A landscape with many valleys, sampled at points; each row gives a point and its height.
A ball rolls from a point to whichever of its 2 nearest points has the largest drop for the distance, and stops where none of them is lower. Distance is the straight distance between rows; heights are no part of it.
K939: 112 104 119 79 110 173 126 98 81 118 39 76 135 99 89 87 104 123 73 126 96 106 95  h=46.0
K157: 94 121 91 59 136 128 133 116 91 87 147 57 123 90 98 85 79 115 82 122 98 118 122  h=27.8
K741: 99 63 121 66 113 101 82 124 86 86 62 76 115 88 87 79 74 133 99 67 131 108 131  h=18.3
K737: 105 98 113 127 71 126 106 103 98 140 98 154 124 90 88 117 109 118 115 97 85 102 89  h=28.9
K705: 91 121 102 103 68 118 130 77 129 100 112 120 27 97 116 84 112 86 103 128 88 81 102  h=36.6
K437: 83 107 111 121 65 77 70 81 80 87 122 128 121 73 137 84 131 90 89 89 128 92 94  h=47.0
K797: 112 114 113 104 86 41 73 63 96 114 113 101 101 88 114 119 140 79 110 132 73 65 98  h=49.8
K515: 105 119 79 93 89 52 65 87 95 85 105 105 95 81 114 44 85 90 100 94 110 69 113  h=43.2
K824: 89 84 84 142 78 69 110 83 103 105 102 117 108 96 64 156 98 116 123 125 87 79 114  h=23.6
K778: 94 78 104 103 103 133 99 102 106 160 106 148 86 116 88 116 83 122 129 109 66 131 101  h=24.7
K963: 106 57 92 99 136 74 109 129 88 85 147 107 104 106 46 119 112 102 94 116 68 89 117  h=53.0
K704: 115 83 52 94 90 102 101 68 119 113 104 112 134 121 112 115 68 114 121 117 68 88 118  h=32.3
K847: 122 100 110 147 88 77 122 111 101 88 112 84 87 132 78 116 124 121 111 94 110 81 70  h=36.3
K181: 65 105 105 92 107 133 70 85 116 102 108 96 63 102 103 87 72 78 81 83 104 118 82  h=21.0
K24: 69 139 108 117 54 107 100 109 117 91 141 119 38 101 126 75 120 114 89 111 111 121 108  h=38.1
K385: 100 87 84 130 102 68 111 74 104 88 94 130 111 95 124 146 139 65 120 88 110 119 87  h=33.9
K569: 108 93 115 87 105 125 53 122 98 112 98 74 105 103 140 83 95 74 82 130 90 115 80  h=45.3
K688: 107 112 81 77 64 91 123 118 117 125 142 143 84 77 113 104 112 97 97 121 83 151 133  h=46.9
K987: 90 113 103 126 89 127 80 101 127 96 62 111 60 122 117 106 97 85 118 93 95 63 82  h=21.4
K590: 104 149 98 59 131 143 96 89 77 96 84 51 146 96 100 117 79 124 67 91 129 103 101  h=37.1
K948: 109 87 105 105 118 38 104 113 67 72 141 79 96 86 59 86 104 114 116 130 87 99 132  h=54.5
K780: 82 100 108 66 108 141 121 89 119 92 83 75 132 114 118 83 79 78 77 75 87 96 90  h=42.6
K929: 115 78 91 81 106 123 81 121 69 77 54 83 100 76 79 115 69 119 91 115 136 125 105  h=22.3
K875: 77 108 108 135 116 82 122 106 99 67 117 97 66 95 125 121 121 82 92 93 143 88 86  h=41.5
K480: 65 146 123 74 151 112 93 93 81 80 65 48 117 106 91 137 96 118 87 82 122 73 91  h=40.7
K302: 106 106 118 124 96 53 106 101 69 95 116 129 109 66 71 93 98 50 67 64 112 93 69  h=51.3
K324: 102 116 97 156 127 87 127 116 96 69 76 55 84 118 98 118 130 112 117 106 136 98 86  h=39.0
K462: 112 86 117 122 98 180 111 86 85 151 65 112 84 99 104 103 102 129 116 113 114 119 94  h=50.2
K121: 89 146 88 105 104 130 100 91 104 97 77 86 120 99 119 118 88 110 80 56 140 97 81  h=33.7
K366: 100 99 64 100 82 107 119 90 109 87 84 111 138 91 86 62 62 124 134 97 82 76 141  h=29.2
K938: 125 64 99 44 81 69 131 101 119 119 102 154 76 82 83 82 111 114 104 93 71 116 127  h=43.7
K20: 67 143 102 134 66 75 71 133 118 115 137 127 87 109 140 91 125 96 93 114 114 125 66  h=39.7
K663: 110 104 75 98 94 67 91 94 128 115 152 115 94 93 76 121 123 94 101 122 50 127 117  h=48.9
K473: 128 89 87 65 103 166 111 101 116 99 78 99 92 132 97 93 78 98 101 66 89 94 100  h=40.4
K463: 107 85 106 115 135 34 91 75 75 114 94 118 67 91 107 133 119 73 100 72 102 67 65  h=45.7
K946: 62 79 136 117 114 119 116 111 117 143 114 112 90 117 121 94 111 124 110 96 79 143 88  h=20.7
K109: 90 95 139 149 71 94 74 114 88 95 103 117 95 86 63 96 85 118 104 94 128 126 76  h=61.9
K155: 126 104 89 92 76 121 161 116 116 90 60 118 116 103 100 64 83 131 111 86 117 93 123  h=25.9
K922: 130 125 84 87 103 47 100 109 72 92 165 94 95 97 66 72 124 70 92 112 79 98 107  h=55.8
K945: 96 110 53 104 103 57 88 109 104 74 137 81 124 98 98 128 91 105 133 114 102 135 133  h=19.8
K62: 114 52 77 56 92 87 138 117 103 90 105 139 83 100 76 116 108 67 90 101 86 93 129  h=41.2
K228: 101 105 104 93 80 58 76 91 89 119 118 129 97 51 106 118 105 87 84 73 112 89 93  h=49.1
K803: 118 116 69 51 125 83 85 115 79 87 124 63 125 83 95 84 71 114 76 104 105 95 113  h=25.6
K800: 91 94 125 75 62 94 65 76 104 105 109 144 59 77 132 74 97 119 101 88 114 70 111  h=9.7
K796: 118 73 127 102 82 130 118 114 92 105 93 90 123 93 114 67 116 113 111 152 84 90 121  h=31.5
K623: 113 135 92 111 107 46 68 78 89 99 119 110 124 75 73 74 175 96 117 114 84 81 101  h=47.2
K316: 69 128 112 95 160 94 65 85 112 109 126 67 83 116 121 125 86 114 101 97 94 64 82  h=41.3
K535: 110 119 74 101 140 115 92 104 86 98 68 59 100 122 85 141 72 86 83 78 123 116 71  h=29.9
K664: 64 99 111 120 75 90 145 67 115 134 100 127 84 108 70 116 85 128 130 123 74 102 120  h=18.6
K355: 74 107 84 105 98 106 76 86 113 78 73 103 146 107 125 102 115 65 110 101 89 87 105  h=35.9
K337: 111 97 103 150 98 121 125 94 111 134 110 97 107 123 83 137 96 126 117 76 104 81 81  h=33.2
K674: 95 73 125 96 80 96 28 96 105 112 113 106 76 85 100 101 91 134 119 109 98 95 119  h=14.2
K455: 140 73 85 99 96 88 122 100 106 103 103 56 79 121 129 56 81 104 80 114 98 108 80  h=14.9
K55: 87 89 101 72 105 128 85 60 95 98 151 99 85 93 115 75 74 85 63 117 108 92 91  h=23.9
K634: 92 120 104 122 90 59 58 127 100 114 127 80 110 102 135 130 126 81 105 138 102 137 77  h=42.3
K343: 100 89 79 97 119 62 77 123 120 93 130 113 80 120 73 133 128 108 125 95 62 86 114  h=51.0
K965: 107 86 91 126 99 132 116 72 131 93 67 78 88 126 99 86 76 102 107 122 98 60 79  h=16.3
K709: 142 110 82 64 81 86 138 122 104 149 102 150 53 97 92 88 117 106 122 125 75 141 118  h=45.5
K357: 100 86 119 78 98 124 117 93 84 134 162 129 104 86 95 69 64 105 81 117 80 108 99  h=26.0
K665: 70 102 127 91 97 141 71 95 111 87 54 96 38 124 120 115 72 92 81 88 125 90 89  h=16.2
K746: 85 131 102 108 85 62 93 91 121 81 101 89 92 112 85 87 72 88 98 84 81 82 89  h=41.4
K918: 102 106 60 118 107 149 102 106 122 74 144 102 82 111 98 104 102 96 100 78 109 102 117  h=29.4
K752: 101 101 103 100 115 100 60 108 80 101 112 76 109 89 156 122 133 80 95 117 122 89 77  h=45.4
K180: 99 117 130 107 95 53 102 104 94 110 116 125 113 87 92 64 148 64 66 57 82 98 51  h=53.2
K937: 119 45 111 80 115 114 122 66 95 137 94 146 74 116 97 107 84 150 129 96 80 109 93  h=28.0
K396: 76 98 74 91 127 87 117 101 144 117 91 85 112 125 114 121 77 95 115 110 58 89 107  h=35.7
K898: 123 128 107 108 83 173 119 116 85 125 65 104 112 99 89 79 73 112 116 118 95 121 89  h=48.4
K619: 100 75 97 81 109 118 65 94 114 90 95 93 53 85 125 132 91 114 120 123 107 92 134  h=18.5
K542: 113 94 102 113 97 45 91 87 91 129 105 112 160 98 91 73 111 88 101 64 83 92 65  h=55.4
K814: 105 61 75 83 112 76 131 96 109 69 108 112 109 88 121 129 105 62 92 94 109 107 118  h=38.2
K789: 117 66 90 117 100 93 72 110 86 77 71 87 93 84 104 127 125 116 119 117 128 102 113  h=23.0
K697: 118 106 69 121 111 116 81 124 106 88 97 74 89 112 65 118 73 112 107 94 101 103 102  h=26.5
K489: 104 112 117 95 103 167 90 106 92 78 48 53 120 131 58 81 124 70 91 97 99 109 94  h=39.5
K822: 135 101 105 90 81 105 134 82 118 110 99 107 82 100 114 93 132 103 98 131 93 84 117  h=34.5
K330: 77 91 94 67 141 139 109 119 72 90 117 73 126 83 102 120 91 92 74 97 126 149 119  h=30.4
K879: 74 123 150 151 79 115 114 137 97 109 87 111 109 90 67 100 95 85 84 77 118 96 62  h=60.0
K201: 126 66 105 72 121 133 132 124 105 112 54 117 90 115 101 119 74 102 116 105 85 105 113  h=37.7
K811: 116 87 131 71 87 100 89 94 101 106 79 117 83 79 98 83 90 138 100 53 123 74 118  h=13.8
K322: 71 115 88 106 92 124 75 102 126 65 96 124 99 89 98 95 104 82 106 92 106 88 143  h=32.2
K288: 101 83 90 119 74 95 177 96 107 124 67 128 101 105 80 98 61 129 102 96 82 105 108  h=22.4
K233: 159 106 49 95 59 64 95 98 81 92 146 115 123 90 68 84 142 101 105 121 86 121 118  h=57.2
K227: 74 123 130 97 130 129 43 106 91 86 88 55 79 113 78 128 86 111 86 93 107 67 84  h=44.5
K430: 75 103 66 86 127 80 101 107 97 84 146 93 124 99 93 94 61 105 104 70 87 117 114  h=22.9
K6: 103 84 128 103 87 101 134 101 123 133 95 83 76 128 127 57 92 123 103 116 100 130 79  h=17.3
K654: 136 76 87 89 112 91 119 97 98 74 65 72 59 134 105 82 84 99 105 116 100 69 109  h=12.0
K679: 85 116 109 106 91 135 88 108 107 67 82 87 91 96 63 61 127 83 91 93 88 71 108  h=35.6
K499: 114 81 89 52 125 135 142 127 94 86 66 82 134 106 111 142 91 96 86 84 104 128 126  h=34.0
K125: 115 87 123 77 102 101 120 110 77 104 145 112 122 71 102 88 108 89 91 152 78 100 119  h=28.5
K947: 94 127 112 103 103 67 44 79 69 81 115 102 105 77 108 66 150 84 110 98 125 63 93  h=45.1
K509: 93 107 122 90 108 159 124 86 92 82 22 65 129 131 73 127 98 99 96 87 113 110 113  h=42.8
K570: 108 139 94 39 95 140 127 87 103 85 83 71 131 84 142 92 91 99 75 105 120 109 106  h=39.8
K395: 59 116 88 102 83 102 70 118 98 74 60 81 138 110 135 61 91 69 94 91 122 123 82  h=40.0
K251: 95 85 112 118 107 99 78 115 102 85 78 67 111 117 141 68 113 42 97 106 109 137 71  h=42.9
K176: 102 63 92 132 99 49 124 91 79 113 87 121 137 107 90 131 122 77 110 109 78 106 97  h=29.1
K895: 90 113 126 141 77 77 126 102 88 108 74 105 155 97 91 81 92 109 86 73 106 83 82  h=57.7
K212: 52 112 118 103 115 68 88 98 126 125 122 92 108 114 120 109 86 107 86 91 81 92 93  h=38.8
K442: 99 114 76 124 122 34 102 93 110 81 123 107 53 95 111 138 117 72 96 61 127 86 84  h=43.4
K30: 97 75 114 145 104 99 61 95 71 88 86 104 127 96 95 76 96 120 115 70 145 119 85  h=63.2

For each start below, name the point where the ball stops.
K922: K664
K109: K947
K463: K778
K752: K665
K233: K664

Call two points neighbours if one is among the 2 nearest of the other. Go from one point of each pair to the other, from neighbour to neighbour, staying as low as possible. Name the highest point that can't be avoided.
K945, K212: K227
K654, K945: K201
K654, K665: K987
K212, K800: K30
K665, K590: K780
